Points on a hilly landscape, in no order, each with its height.
From any point a climber takes the steepest step (rise divided by distance) to one of its 2 nearest points. It stops when none of these is higher. Distance is the straight distance between rows; heights are no part of it.
punev: [155  58 117 128 136 156  94 124 111  98 125 121 136 106 145 173 132 152
 145 140  52 167 125 137 165 181 106 125 129 135]  (h 278)
ril: [123 163 139  83 176 123 141 182  98 190 161 103 117 171 106 125 109  74
 116  80 179 145 142 120 134  83 116 127 145 141]  (h 294)
kobip: [172  75 116 162 181  91  92 204 114 104 129  79 129 110 118 212 178 122
 110 117  84 122 172 115 129 169 111 147 147 169]  (h 203)
dapa: [139 141  99 133  90  85 120 138 165 100  85 154 110 127 106 172 228 166
 131 145 154  55 157 106 105 156 147 126 154 134]  (h 429)
lota: [128 172 144 123 114 137 152  87 130 126 137 192 109 170 132  64 138 148
 129 125 191 107  72 142  90  80 122 158 108  79]  (h 619)
Zotat: [111 163 160 139 116 135 135 119 123 164 143 137 121 152 139  96  95 112
  79 133 122 115 130 107  90 111 126 106 113 143]  (h 401)
nopu: [ 99 187 134 130 104 155 154 115 193 143 105 152 104  87 143 113 121 173
 100 138  55 108 132 119 105 145 144 129 145  54]  (h 469)
dezu: [131 134 149 133 109 112 122 101 115 124 146 159 107 168 135 104 143 114
 139 120 200 122  87 125  99  76 112 146 118 120]  (h 669)
dilat: [150  87  99 165  81 143 101  81 131  97 114 138 146  93 176 117  92 167
 155 147  74 123 122 151 114 139 145 134 143  86]  (h 222)
nure: [128 155 180 119 141 105 165 131 117 111 148 123 185 135 116  96  76  73
  88 143 135 135 140 120 129 129 156 136 110 169]  (h 463)
mabe: [105 131 115 157 124 175 158  81 143 102  93 102 208  94 154  66  38 117
  64 176  94 165 100 183 153 145 129 145 104 146]  (h 139)
vude: [115 143 173 100 159 177 146 117 112 135 139 106 184 107  99  88  76  91
  83 148 116 184 105 184 122  81 121 167  99 168]  (h 316)
Tatim: [134 119 119 202  85 114 133 104 145 118 109 142 116 133 169  70  91 148
  86 152 130 126 102 129  66 113 130 145 116 100]  (h 317)
Fikat: [121 193 127 133  59 123 160  87 151 124 127 209  88 144 116  98 145 162
 168 112 134  75  99 139 126 116 164 135 174  71]  (h 24)
lam: [112 109 149 142 131 169 110 101 101 124 148  97 175 114 150 122  64  92
  95 155  90 162 140 145 130 105 114 112 137 147]  (h 421)
rofuz: [ 88 174 119 128 116 202 105  78 148 163 147 135 127 122 141 123  86 149
 101 141 101 113 157 133 126 119 119  64 152 105]  (h 332)
Vepe: [146  87 144  98 152 141 116 123 113 103 125 103 154 102 114 157 127 123
 131 137  97 189 119 139 184 158 111 138  97 161]  (h 321)
Digaz: [115 155 149 119 196 109 133 175 144 133 143  97 140 103 107 165 148  81
  91 125 110 120 158  89 167 131 123 128 140 148]  (h 761)
Varu: [112 103 135  79 125 140 112 104  91 121 126 130 126 154 101 124 119 138
 179 140 179 160 102 139 164 103 102 121 126 148]  (h 325)
biza: [120 163 107 100 178 107 160 178 168 157 124 138 108 107 114 151 187 126
 150 100 130  73 162  85 151 145 146 122 128 104]  (h 728)
Maz: [180  54 130 150 104 103 112 151 124  77 129 138  95 139 135 155 165 149
 195 131 137 144 114 126 123 137 112 153 114 127]  (h 210)
dezud: [128  96 106 118 106 141  99 135 121 152 127 110  71 109 127 164 147 177
 205  85  69 139 127 136 156 138 129 118 157  88]  (h 194)
navup: [130 147 169 128 173  80 128 169 129 108 142 110 128 134 101 160 160  80
  82 126 145 135 140  85 122 111 115 145 147 130]  (h 643)
litat: [177  60 121 157 153 117 101 173 132  99 133 110 133 101 145 183 146 127
 139 136  71 140 153 113 137 158 113 141 138 152]  (h 251)
mot: [157  79 146 171 120 135 117 101  88  90 136 107 154 126 139 103  65 142
  98 158  97 197  93 160 104 137 110 157  92 160]  (h 253)
nize: [149  85 111 198  72 130 111 105 148  99 106 136 121 110 174 116 106 168
 110 157  86 128 121 132  85 139 129 136 130 106]  (h 271)
siduf: [100 155 115 129  78 118 134 139 143 162 126 164  21 161 114 148 213 138
 195  65 153  89  99 137 143 124 147 132 160  90]  (h 116)
nede: [160 126 115 128 138  80 132 175 164  96 102 128 143 110 113 164 210 121
 130 149 148  80 179  96 110 148 147 134 132 145]  (h 375)
Bas: [142 137 158 128 135  81 128 132 125 107 147 139 125 156 118 131 149  93
 116 124 190 129 122 101 106  96 117 135 131 135]  (h 737)
pugo: [141  99 180 156 124 123 112 121  89 107 154 107 123 144 124 121  81 124
 103 145 117 193 100 146  93 107  95 158 104 152]  (h 279)
kogof: [131 160 140  68 182 138 137 149 106 166 165 115 172 143  98 110  88  71
 111 106 177 153 142 147 157  90 132 135 144 163]  (h 314)
tamob: [136 103 143  75 154 117 124 130  89 110 131  92 149 141  89 145 127 107
 145 123 169 188 124 129 171 131 113 125 110 169]  (h 344)
tabun: [112 178 123 110  78 130 147 110 145 140 134 179  87 124 112 123 141 160
 189 103 106  85 122 125 149 119 153 116 184  74]  (h 54)
Zogo: [118 105 127 114 109 138 103  78  89 114 125 137 148 142 127 114  99 146
 143 146 145 145 106 131 149 119 121 110 130 144]  (h 345)
nezuv: [133 153 112 108 131  92 136 149 125 156 139 134  93 178 113 146 173  99
 155  82 213  97 144 102 145 135 140  93 123 148]  (h 238)
Lepid: [152  81 111 133 108  97 131 176 150 114 118 137  68 126 118 167 202 154
 209 104 135 116 127 119 138 125 132 152 137  93]  (h 168)
rone: [111 174 138 135 101 140 174  88 134 127 104 179 109 161 136  42 108 174
 104 143 165 127  68 147  75 106 124 161 102  65]  (h 588)
Rilub: [133  92 107 149 104 180 106  66 123 116 125 109 179  90 186 110  63 149
 118 144  52 150 131 175 126 162 131 121 118 107]  (h 173)
levu: [114 131  86 128 186  91 140 202 155 150 107 115  79 101 100 172 225 147
 153 101 131  75 161  98 131 142 134 141 144  98]  (h 609)
bag: [113 148  78 137 154  98 139 195 158 142 105 141  52 145 106 174 252 139
 150  97 178  51 143 103 125 118 126 145 168  90]  (h 544)
Tum: [150  68 129 106 132  86 108 131  62  89 124  99 150 165 122 162 136  96
 155 114 160 169 132 122 161 158 115 111 128 162]  (h 363)
vep: [106 171 138  67 150 179 135 107 107 174 140 162 155 152  75  82  84 135
 118 147 165 142 116 172 109  92 121 119 111 176]  (h 340)
Zed: [127 166 112 142  91 126 128 111 179 131 102 159 108  99 138 128 144 174
 108 139  94  90 124 110  94 138 150 134 153  78]  (h 532)
bug: [124 143 134  67 165 165 109 107  90 159 143 117 182 131  92 102  79 105
 115 128 163 168 115 176 133  92 130 132 126 182]  (h 330)
Tuzep: [104 113 121 129 155 137 115 166 113 179 146  97 104 127 137 152 126 112
 150 103 107 129 151  99 145 119 117  97 133 135]  (h 296)
Merel: [105 135 150 156 147 168 114 128 149 125 140  90 164  82 161 155  92  81
  76 158  61 128 163 120 142 132 112 110 141 138]  (h 498)
mela: [146  75  83 105 135  92 128 162  87  97 110 102 134 158 132 165 153 101
 179 112 184 137 148 104 190 148 123 102 148 134]  (h 339)
puz: [ 99 166 116 142  89 174  97  66 139 154 142 153 105 143 136 119 100 158
 110 135 133 111 123 133 111 104 111  84 162  96]  (h 303)
dor: [131  74  84 163 147  81  97 195 103 113 107  85  60 156 110 206 210 134
 168  98 159 111 136 105 145 157 102 125 140 151]  (h 157)
zutig: [164  90 116 143 127  98 119 171 159 100 114 131 155  93 154 160 165 126
 137 149  99  90 170 105 118 152 141 145 131 144]  (h 315)
meduv: [ 80 179 139 137 135 183 133 114 180 153 135 133 117  88 142 134 114 138
  98 152  64  95 159 107 126 128 121  95 145  87]  (h 393)
Turi: [164  78 102 158 122  64 101 187 129  93 105 103  79 153 108 203 241 125
 167 109 188 111 153 123 104 159 113 132 128 159]  (h 140)
gud: [114 160 116 120 122 167 131  64 135 138 117 131 159 114 126  65  68 172
  85 154 134 157  90 166 102 117 136 144 108 119]  (h 529)
renoz: [123 133 122 127  71 128 123 125 137 143 123 143  78 102 118 143 154 175
 205  86  66 114 120 134 133 134 153 128 171  78]  (h 121)
genug: [125 175 155  97 155 121 176 142 156 134 145 152 169 117 126 104 107  82
 104 143 133  98 152 100 151 136 145 122 104 149]  (h 514)
rutip: [ 86 178 143 116 133 214 149  97 178 159 124 117 163  84 142  93  65 114
  62 155  79 143 134 166 130 125 124 118 106 129]  (h 475)
mul: [123 194 148  93 161 120 176 148 173 145 132 172 123 131 115 119 163 128
 108 125 135  75 148  86 135 148 140 111 105 108]  (h 594)
Bisin: [119 178 139  84 131 155 144 104 129 173 144 167 132 147 107  90 102 146
 121 126 152 121 116 133 119 112 136 115 108 139]  (h 357)
tas: [116  92  98 121 129 130 112 159 116 171 130 112  98 129 144 158 143 147
 185  91 103 116 141 111 163 145 136 100 132 124]  (h 254)
tugub: [138 151 107 141  81  92 116 108 162 109  94 164 113 131 124 142 169 159
 109 143 150  80 129  95 108 150 150 123 144 122]  (h 470)
sebid: [ 92 170 118 125 113 204 141  64 163 146 117 130 154  92 137  68  53 162
  85 157  96 158 121 181 107 120 136 117 120  97]  (h 502)
Tavu: [127 141 151 173 100 115 144 102 115 134 133 130 147 150 156  65  66 115
  69 148 136 129 111 124  74 108 138 129 110 141]  (h 356)
duvod: [145 176 125 116 113  98 156 137 157 146 139 175  94 173 122 130 206 108
 148  86 206  70 140 114 118 143 158 102 107 121]  (h 206)
nafe: [123  75 102 166 182  87 105 204  93 129 129  70  91 136 110 197 170 117
 144 103 113 120 155  95 155 158 110 119 145 157]  (h 172)
Vot: [125 150 107 104 150 121 134 170 116 189 157 122  83 173 126 134 140  96
 140  73 203 115 132 107 141  92 121 112 141 127]  (h 268)
lak: [111  93 129 121 129 167  93  90  65 141 147 110 174 142 149 114  72 102
 132 142 115 145 136 152 137 102 113  93 147 156]  (h 383)
nuli: [159 126 163 120 134  85 155 122 126  83 137 121 185 120 123 108 107  92
 113 135 150 157 136 127 122 143 156 145  78 157]  (h 430)
nanuv: [165  79 155 151 121 113 111 129 127  86 136 129 108 125 129 146 129 147
 144 143 125 170 102 117 112 124  99 159 103 132]  (h 243)
San: [173  87 132 130 114  76 116 114 102  70 121 124 171 142 134 145 142 103
 134 133 158 138 139 120 130 163 143 114 111 155]  (h 391)
duri: [ 92 142 160 138 142 144 115 142 108 178 155 108 106 136 128 137 114 111
 105 121  99 126 145 103 114 107 109  94 123 145]  (h 346)
gane: [146  66 116  99 157 146 105 114  40 124 142  98 207 140 157 124  75  76
 138 119 110 166 129 169 161 128 126 125 145 164]  (h 353)
lobas: [113 111  99 130  98 108 138 171 141 147 117 132  31 150 120 159 209 146
 218  73 153 106 113 126 149 127 137 141 142  87]  (h 138)
funeb: [117 157 119 133 109 132 150  71 122 125 107 143 139 142 116  42  84 184
 105 154 167 157  67 165  87 113 138 157  85 113]  (h 556)
Nesi: [118 136 192 125 145 135 140 131 109 117 144 114 131 137 106 103  95 110
  83 153 123 185  98 140  96  85  90 162 109 134]  (h 300)
nef: [144 110 118 139 104 118 157  90 137  87 104 138 183  98 147  68  85 158
 141 160 117 146 102 152 130 155 164 149  79 126]  (h 130)
timu: [129 113 100 154 105 155 142  79 151 111  96 117 195  83 181  73  47 148
 100 159  71 150 109 177 134 170 150 149 100 120]  (h 150)
femag: [115 131 131 124 175 140 124 161 154 135 131 101 166  75 150 169 131  78
 106 135  76 103 163 107 177 146 126 125 140 146]  (h 620)

Where does a climber stop that starts at each point below?
nezuv => Zotat
pugo => Zotat
gud => Bas
Varu => Digaz
siduf => Zotat
dezud => Zotat
zutig => Zed
San => biza
gane => Digaz
